The views of a scene show one set of named points, each view turned or mirrored, shifted and resized as a whole, with a little noise and some points left out.
In the rows, zero is written as 128.

Scene 1
View 1
Q764: [121 169 185  47 123 149  88 103 140  96 182 161 129 151 166 143 112 135
 100 102 120  97]
Q104: [136  95 104  85 124  83 160 144 148 101 104 132 158 153 125 133 106 194
 171 150 106 154]
Q553: [133 128 141  93 109 129 146 130 139  94 145 134 131 166 134 126  83 154
 137 134 102 154]
Q472: [130 121 118  93 114 104 112 119 129  90 112 127 154 139  97 140  86 190
 201 176 118 115]
Q832: [131 160 144 112 105 159 143 119 178  89 167 113 116 151 120 128  40 141
 139 117  92 168]
Q521: [135 169 162 108  93 174  73  93 119  75 174 109 118 148  99 129  34 139
 176 161 114 114]
Q413: [136 143 153  81 104 143  91 108 109  85 154 126 134 156 125 129  76 156
 161 153 120 117]
Q817: [129 172 175 105  98 180 113 104 137  83 190 129 106 167 129 129  45 116
 123 124  99 138]
Q457: [121 167 169  95 107 159  95 101 132  84 166 140 121 151 112 144  67 136
 153 146 112 101]
Q23: [113 159 157  81 130 136 147 123 186 100 162 163 124 149 145 149  98 138
 106  97  96 133]
Q81: [151 125 111  77 110 122 124 130 164  97 135  86 152 142 137 111  63 198
 168 124 108 179]
Q208: [149 120 132  71 101 127  83 115  95  86 136 105 150 156 128 115  78 184
 185 167 127 129]
Q782: [131 164 157  82 105 154  74  98 132  83 163 122 131 137 117 137  67 159
 169 146 121 102]
Q125: [113 182 172  73 127 158 132 113 201  98 185 154 120 142 156 145  86 126
  86  76  96 134]
View 2
Q832: [150 137 172 145 112 144 171 138  89  92 137  76  73 123 109 126 147 148
 179  86 150  87]
Q81: [174 157 115 151 137 143 155 152  89  81 101 107  98 106 108 119 145 197
 188 138 146 117]
Q208: [102 154 107 140 150 127 159 167 113 104  77 101 120 119 136 120 127 169
 203 135 116 153]
Q817: [104 143 184 120 120 139 165 153  98 101 145  68  75 117 140 124 140 103
 179  74 130 101]
Q125: [187 116 172 140 100 165 170 126 114  95 185  86  79 154 139 137 164  87
 143 106 124 106]
Q472: [112 130 103 172 137 125 183 138 127 120  68 107 124 149 103 135 126 187
 204 133 134 149]
Q23: [176 118 154 147 113 156 171 108 130 111 162 102  89 155 130 142 154 108
 153 114 145 113]
Q521: [ 74 131 166 147 119 126 180 185  90  96 102  60  99 133 124 119 132 136
 202  87 100 124]
Q553: [141 147 133 137 137 138 160 117 121 115 121 106  93 122 127 132 137 146
 180 111 160 116]
Q457: [ 98 117 158 148 115 135 180 154 117 111 122  74 102 154 131 132 136 113
 185  95 109 130]
Q104: [167 151  85 156 153 134 158  99 136 123  88 138 114 127 104 138 131 198
 187 147 179 135]
View 3
Q125: [188 117 126 154 160  72 157 153 123 106 118 115 129 141 126 147 111  95
  95 126 144 148]
Q553: [120 120 116 123 133 104 153 135 127 114  88 131 150 148 127 117 138 106
 118 111 132 127]
Q104: [ 84 115 107 131 129 118 131 133 142 118  97 167 162 138 106  91 171  97
 155 126 126  96]
Q208: [ 85 122 108 143 103 136 133 110 125 102 107 113 165 149 139 117 177 145
 109 107 142 116]
Q413: [111 121 114 138 110 117 140 115 114 104 106 113 147 155 141 129 152 140
 103 109 148 134]
Q457: [132 115 122 142 110 104 146 108 102 108 113 118 133 156 138 145 127 143
  94 106 157 149]
Q472: [ 79 110 111 144  97 125 132  96 120 114 117 157 152 141 116 116 163 139
 134 113 152 109]
Q832: [143 122 135 132 128 101 184 120 137 116 100 124 153 136 123 136 110  99
  91  93 146 123]
Q521: [115 122 129 141  92 121 163  88 111 108 111 102 148 152 146 149 130 154
  75  87 162 138]
Q764: [165 117 108 157 145  86 123 152 101  93 120  99 126 157 148 143 145 129
 100 139 145 163]
Q817: [147 128 130 121 124 102 174 125 115 108  88  94 144 157 149 146 110 122
  73  91 144 150]
Q81: [107 125 122 149 128 123 161 124 161 109 111 127 178 124 115 114 163  98
 108 106 135  88]
Q782: [123 117 119 156 106 115 141 104 111 103 124 111 142 147 138 143 146 150
  92 109 161 136]
View 4
Q23: [113  89  75 127 149 141  98  89  97 124 128 127 134 122 153 136 159 155
 110  99  98 127]
Q553: [102 130 114 118 121 136 111 134  76 146 142 105 133 106 142 148 136 139
 109  67 142 121]
Q521: [ 67  94 184  73 109 116  96 123  87 189 159  90 128 180 201  89 163 132
  96  29 157 120]
Q104: [101 150 147 144 110 121 118 177  61 148 133 103 134  82 101 198  83 171
 153 103 158 100]
Q208: [105 122 201 102  96 127 116 170  88 175 139  95 153 154 141 138 120 152
 135  47 196 101]
Q817: [ 97 106 107  78 118 146  99 100  84 158 157 105 133 145 193  97 188 109
  69  23 130 134]
Q782: [ 92  80 181  95 120 120  99 123 100 171 143 103 141 181 178 105 153 158
 122  60 156 114]
Q472: [ 68 124 200 128 111  90 110 166  80 177 143  87 124 138 142 147 100 176
 149  95 172 105]
Q764: [152  72 107 119 156 156 111  92 142 123 122 130 160 175 158  93 183 158
 114  83 145 120]
Q832: [ 73  97 107  85 110 136  82 102  49 157 149 110 127 116 176 145 152 124
  92  45  95 125]
Q125: [117  59  63 106 151 158  88  64  98 118 124 138 145 139 170 126 175 148
  97  83  79 127]
Q413: [104 111 165 105 116 127 112 139 100 166 144  97 143 160 161 114 146 147
 116  56 172 116]
Q81: [ 93  96 170  84  83 144  89 149  44 165 130 117 159 117 136 189 102 149
 138  46 137  91]
Q457: [ 87  96 149 102 132 115 103 110 105 165 149  98 126 171 186  89 166 148
 105  65 146 127]
View 5
Q472: [105 107 109 187 106 164  74  60 171 168 110 164 159 184 112 154 116  78
 189  99  57 198]
Q817: [158 153 105 132 127 213 121 115 174 182 120  96  87  63 104 130 126 156
 141 146 129 173]
Q23: [140 130 176 160 123 157 125  81 157 185  82  92  87 135 111  91 153 141
 132 130 126 121]
Q553: [125 109 143 170  99 168 107  79 169 150 123  96 107 134 104 129 128 151
 172 130 101 164]
Q457: [138 157  94 134 133 186 110 103 164 192 109 148 103 110 107 137 125 114
 147 143 114 184]
Q81: [144  91 150 194  94 201  72  67 185 138 112  89 183 128 122 137 127 140
 188  76  80 171]
Q125: [164 143 181 145 137 177 131  92 154 192  62  81  92 105 116  80 158 148
 113 130 150 106]
Q521: [151 160  67 130 135 223  96 111 175 195 112 151 134  82 111 153 113 107
 151 126 104 207]
Q782: [143 149  99 132 139 188  93  98 165 181  92 164 152 120 117 141 122 107
 152 118 115 183]
Q832: [157 130 133 175 110 224 108  85 182 189 107  68 101  89 105 115 139 136
 149 110  92 161]
Q208: [125 118  99 148 114 174  76  94 174 133 126 163 183 142 121 172 102 130
 190 116  98 208]
Q413: [130 136 103 139 125 176  95  99 167 160 113 152 141 125 115 151 115 128
 166 131 114 189]
Q764: [147 153 156 108 153 138 125 110 142 165  71 147 124 126 125 107 140 151
 126 149 176 129]
View 6
Q23: [145 140 141 129 113 130  79 117 166 134 183 104 151 149  91 103 143 132
 142 147  94  85]
Q413: [148 125 172 111 140 143 143 114 119 111 132  97 112 144 121 132 144 123
 183 102  97 136]
Q125: [132 123 142 126 119 128  77  94 188 154 176  98 164 163 102  96 172 142
 126 160  93  71]
Q457: [145 114 163  91 160 145 119 106 130 111 129  95 130 134 121 133 153 150
 175 125  98 114]
Q553: [168 147 152 150  97 119 126 126 139 111 183 100 122 140  92 126 139 104
 179 103  96 117]
Q104: [165 193 168 167  75 134 135 142 114  86 206 125 117 134  94 141  83  66
 186  91  95 139]
Q817: [165  91 142 114 147 107 135  87 154 124 146  80 140 138 113 133 206 153
 179 122 100 100]
Q782: [132 126 180  91 160 155 140  95 121 116 123 105 126 150 137 141 144 132
 170 120  94 132]
Q81: [149 178 180 156  97 121 170  84 134 107 190 127 146 164 127 161 139  69
 173 105  89 132]
Q521: [151 107 173  86 176 137 160  80 119 101 117  98 133 135 141 162 175 147
 193 114  97 130]
Q208: [148 144 190 124 128 147 173 113 101 103 134 104  99 153 131 145 127  96
 194  79  94 161]
Q764: [121 110 162 110 128 153  86 124 160 162 130  82 114 173 108  74 154 142
 132 128  94 102]

Which points are out of place in each view (at most two, in the order of its rows)? Write none if all are in place.
view 1 -> Q104, Q817
view 2 -> none
view 3 -> none
view 4 -> Q81
view 5 -> Q472, Q457
view 6 -> Q553
